Points, in no order, along strands that fork and pass close to each other.
In the rows, zero is written as 128.
Points whose rows are less than 117 apart are linked; no others are. Some points are linked to none.
J347: [134 127 117 167 165 154 121  91 153 166 119 124  58 117 127  81  93 124
 137 182 122  93 155 179]
J659: [107  59 108 142 131  90 138  55 100 138 137 132 132 144 141  86 152 114
 165 101 142 120  84 169]
J15: [152 155 134 133 138 106 122  96 147 155 149  92  71 123 157 139  86 131
  99 174 144  92 155 137]
J213: [124  64  62  84 162  88 115 119 108 118 148 143 207 158 104 120 152  70
 148 147 113  76 136 163]
J36: [ 97 137 138 102 114 158 146 141 145 164 108 136 102 120 112 141 117 137
 118 151 122 131 155 112]
J527: [ 88  85 136  75 155 139 114 130  97 136 134 147 187 132 114 136  91  76
 147 148 111  85 157 140]
J889: [111  99  56  78  91 125 113 130 132 158  98 122 140 173  96 104 149 150
 128 129 103 117 154 142]
J878: [172 164 126 128  99 136 119 211 179 129  99  90  89 143 117 118  86 175
 131 104 132 141 140  66]
J972: [146 165 178  94 107 104  83  97 130 140 165  93 112 119 151 163 108 142
  97 157 168  94 161 128]
J256: [ 83 118  54 164 152 139 188 146 164 126  91 112 128 166  77 122  95 105
 137 117 121 142 119  94]
J907: [ 88 152 127 177 116 132 180 108 143 176 105 125  36 116 138 131 128 157
  77 143 134 164 137 109]
J594: [147 171 202 165 119 142 113 125  99 122 146 144 101  86 183 120 145 145
 140 131 100 141  99 140]
J137: [131  92 120 137 147 116  90  68 119 162 133 116  97 128 132  75  89 110
 160 156 127  87 150 186]
J313: [132  83 131  92 144  98  96 175  93  63 176 154 235 175 133 125  76 125
 160 126 102  67 112 128]
J722: [111 116 134 148  80 118 108  90 122 159 130 110  61 154 152  97  85 168
 125 129 113 114 146 153]
J4: [116 127 174 185 172 132 159  74 125 116 137 122 100  98 150 126  82 108
 138 126 155 136  94 117]
J532: [131 100 121  87 145  95 127 140  82  90 176 148 205 169 155 149 111 130
 146 125  86  91 101 125]
J301: [160 157 106 168 176 130 164 118 162 124 122 105  92 104 121 124 145 119
 114 153 143 160  96 104]
J142: [113 109 171 141 148 129 148  88 119 111 145 126 144 116 130 153  90  82
 137 117 167 127 113 123]
J829: [124 163 199 114  84 116 110  92 124 153 128 125  89  64 117 136 176 152
 103 125 211 175 155  98]
J509: [127  57  55 124 157  78 128  73 109 141 140 122 151 158 110  91 157  99
 153 130 128  97 116 178]
J164: [127 120 126  87 144 162 108 193 146  99 119 143 204 145  89 165 108  90
 116 125 125 112 163 109]
J427: [131 100  87  69 108  91  87 113 116 135 134 107 169 172 129 115 111 142
 122 153 101  81 153 150]
J599: [146 150 106 101 177 126 161 121 155 122 114 110 141 103 109 144 135 119
 120 159 157 135 114 100]
J584: [191 134 164 124 143 128 136 141 131  76 152 136 160 116 141 122 141 132
 169 114 158 138  78 115]
J572: [157 149 189  47 169 145  85 132 137 120 160 131 174  88 128 149 119 109
 130 160 164  64 135 122]
J425: [101 135 154 211  99 107 153  61  96 134 118 151  54  99 183  95 167 170
  94  95 134 189  88 119]
J58: [104 144 190  95  83 158 126 113 132 157  98 139  84  81 104 121 164 145
 126 116 184 172 162 106]
J760: [130 101  90 126 173 111 128 125 140  98 127 113 178 159  98 116  59  95
 146 142 142  93 131 123]
J551: [177 147  89 187 160 151 130 153 183 125 101 111  64 119 103 101 125 133
 120 151 135 146 133 134]
J357: [105 140  97 126 119 132 189 139 148 125  84 128 134 121  98 139 171 139
 123  87 156 191 104  77]
J654: [107 106 101 220 138 163 123 130 155 130 107 130  92 145  89 105  93  88
 127 117 117 147 143 166]
J458: [125 136 156 159  89 124 111 111  81 150 148 160 107 102 188 130 204 124
 117 114  80 141 132 188]
J358: [177 126 140  86 126 117  64 184 116  66 168 125 209 174 141 131  61 143
 138 130 113  68 130 113]
J550: [ 54 124 118 118 107 130 187 113  85 144 107 149 127 121 138 172 144 124
  93  98 102 166 136 128]
J93: [120  99  92 173 136 124 156 160 116  76 130 136 164 171 114 132 104 125
 152  85  99 145  86 118]
J865: [145 148 101  73 115 126 113 141 126 154 129 119 144 129 133 166 171 149
  89 162 102 119 156 133]
J748: [108 106 141  79 122 111 146  99  93 123 151 145 181 107 132 181 193  93
 114 108 148 135 125 136]
J292: [108  96  99 190 102 154 125 108 135 138 101 144  95 127 102 116 170  94
 118 100 124 167 141 180]
J106: [130 141 157 162 102 113 106  71 122 178 140 107  48 126 179 112 111 145
 116 153 127 105 150 164]
J767: [143  95  76 121 149 133 114 145 125 117 131 137 170 150 101 122 155  92
 140 143  92 117 140 166]
J74: [ 91 109  67  78 141 105 143 130 145 122 105 112 194 181  84 113  77 115
 139 126 129  87 135  97]
J885: [173 145 128  71 179 140 124 135 163 112 134 115 157 101 104 128 106 110
 128 169 168  97 139 104]
J773: [144 190 190 181  94 141 129 144 115 121 138 139  89  77 155 161 188 143
  93 113 148 199 130 106]
J39: [ 98 148 162 201 149 137 159  73 116 137 121 140  68  84 167 110 135 134
 118 121 127 170  87 121]
J886: [169 127 124 166 138 122 137 163 145  76 135 110 149 150 116 128  94 134
 157  83 145 145  83 103]
J785: [138 105 143 188 113 113 109  98  88 117 156 159 119 125 175 122 187 108
 131 106 106 135 104 187]
J78: [160 185 179 154 119 137 125 147 130 143 139 119  72 104 171 128 112 181
 124 146 117 146 121 108]
J701: [112 102 114 158 104 114 134 112 107 131 123 117 118 173 147  98  90 169
 147 113  91 125 101 137]
J375: [124 188 151 117  96 148 161 202 173 149  93 120  80 103  89 161 144 173
 104 118 168 181 156  48]
J863: [119 108 119 198 128 116 145 130  98  98 139 123 124 164 166 114  95 151
 151  91  78 141  64 127]
J694: [115 160 133 100 103 155 143 170 174 168  95 121  67 121  93 130 121 165
 102 151 147 144 175  88]
J244: [ 86 106  81  74 105 158 149 133 147 157  70 139 142 144  67 118 151 122
 149 115 136 135 151 126]
J802: [116 106 113 188  94 107 130  73 147 133 108 110  81 159 116  99 118 134
 113  98 169 150 116 135]
J522: [118 123 102  48 141 105 120 112 116 135 132 127 188 117 117 177 186 101
 100 141 132 114 141 137]
J695: [153 172 145 138 112 119 143 172 146 130 117 100  79 133 146 135  95 181
 115 129 120 149 121  81]
J622: [129 113  89 112 125 148 140 186 137 101 116 147 189 156  92 139 161 103
 135 104 107 147 135 129]
J236: [200 149  99 168 132 143  92 151 177 119 123  98  86 138 125 101  97 150
 131 147 132 121 141 150]
J549: [130  71 129 173 110 102 104  57  92 145 146 154 107 121 168  79 190 120
 155 100 120 127  99 193]
J731: [121 137  64  41 140 111 129 171 148 123 102 118 198 169 109 141  98 145
 106 147 111  90 141  80]
J124: [ 89 141  54 144 134 115 195 130 158 135  88 110 117 154  94 136 144 139
 105 103 127 165 108  91]
J219: [140 145 185  72 132 129  83 124 122 125 166 121 155 123 143 160  80 117
 120 156 138  71 153 134]
J632: [171 144 145 166 143 159 118 193 118  92 160 141 147 133 155 145 120 124
 139 135  75 129 116 146]
J655: [128 149 171 148 150 147 108  89 136 159 135 124  83  77 139 137 133  71
 122 162 143 112 165 173]
J608: [133  99 114 112 140  81 146 101  98  92 161 137 191 148 140 154 153 105
 132 114 135 112 101 134]
J947: [190 152 122 138 148 139  90 159 146 104 140 121 127 135 138 129 109 134
 131 156 106 101 140 147]
J538: [151 159 173  61  97 134 103 162 124 131 142 139 147  95 141 142 181 178
 128 122 146 133 125 103]
J592: [168 166 180 142 137 139 122 183 106  91 165 149 138 107 186 138 138 151
 149 123  79 127  89 124]
J861: [134 173 179 117  82 138 129 161 107 127 139 131 122 106 151 173 169 164
 101 109 121 165 133 115]
J52: [108 100 142 117 163 129 141  95 138 104 129 117 153 131  94 117  70  77
 162 128 171 111 116 121]
J729: [140 142  85  52 120 123  91 176 137 135 127 127 178 153 120 166 132 152
  79 158  99  90 176 113]
J30: [145  82 132 153 144 105  81  58 112 152 155 124  92 112 151  83 143  95
 162 137 140  83 123 201]
J752: [ 90 109 117 105 126 149 163 120 137 132  91 152 159 110  81 124 172  96
 150  94 163 162 112 118]
J980: [ 94  98 112  56 159 163 102 178 125 110 126 160 224 132  86 141  92  74
 135 139 112  86 159 108]
J408: [150 127 164  68 121 118 146 146 115 101 138 149 167 106 139 126 184 166
 165 110 153 148  84  97]
J959: [141 172 122 120  86 130 144 226 191 136  88  95  93 128  91 138 124 180
 128  89 153 174 145  44]
J334: [ 93 107 117 152  98 145 147  94 111 154  96 154  94 118 129  99 178 142
 128  94 122 174 112 157]
J41: [ 77 124 144  95 132 163 136 146 117 149 121 136 146 128 121 158  91 111
 126 145  96 110 158 123]
J416: [109 136 137 171  81 124 137 100  93 154 112 144  71 124 173 105 178 173
 108 104  96 165 117 148]
J557: [114 130 158 145 157 131 105 117  79 135 174 137 130 128 179 137  93 107
 142 167  59  83 135 174]
J352: [104 115  75 186 176 167 156 159 159 113 103 123 126 153  75  98  65  92
 148 125 116 132 120 116]
J128: [147 185 210 165  84 119 106 102 114 131 149 129  89  57 149 135 187 142
 103 128 192 177 135 112]

A fork is a point with three links. Follow the links from the first point to the second and name the forks in between, in order.
J532; J659 | J416, J549
J425; J124 | J416
J785; J594 | J549
J30; J729 | J549, J416

A fork is a point with three links, a tip a point with one. Leave the first point through the second and follow the links. Name the first fork or tip that comes.
J878; J959 | J549
J416; J334 | J427
J731; J729 | J358
J124; J256 | J416
J219; J972 | J58

Follow the links from the first point to the second, and from the first to the third. Name the last point that the two ways share.
J137; J78; J357 | J549
J347; J78; J334 | J549
J39; J164; J244 | J416
J889; J729; J137 | J416

Name the points in between on the shortest way along the links from the first point to the second, in order.
J572; J128 | J219, J972, J15, J106, J722, J701, J863, J93, J886, J584, J408, J538, J861, J773
J522; J425 | J865, J729, J731, J74, J760, J52, J142, J4, J39
J701; J878 | J722, J106, J15, J972, J219, J572, J885, J599, J301, J551, J236, J947, J632, J592, J594, J78, J695
J980; J4 | J164, J622, J767, J213, J509, J659, J549, J785, J458, J416, J425, J39
J357; J142 | J124, J256, J352, J654, J292, J334, J416, J425, J39, J4
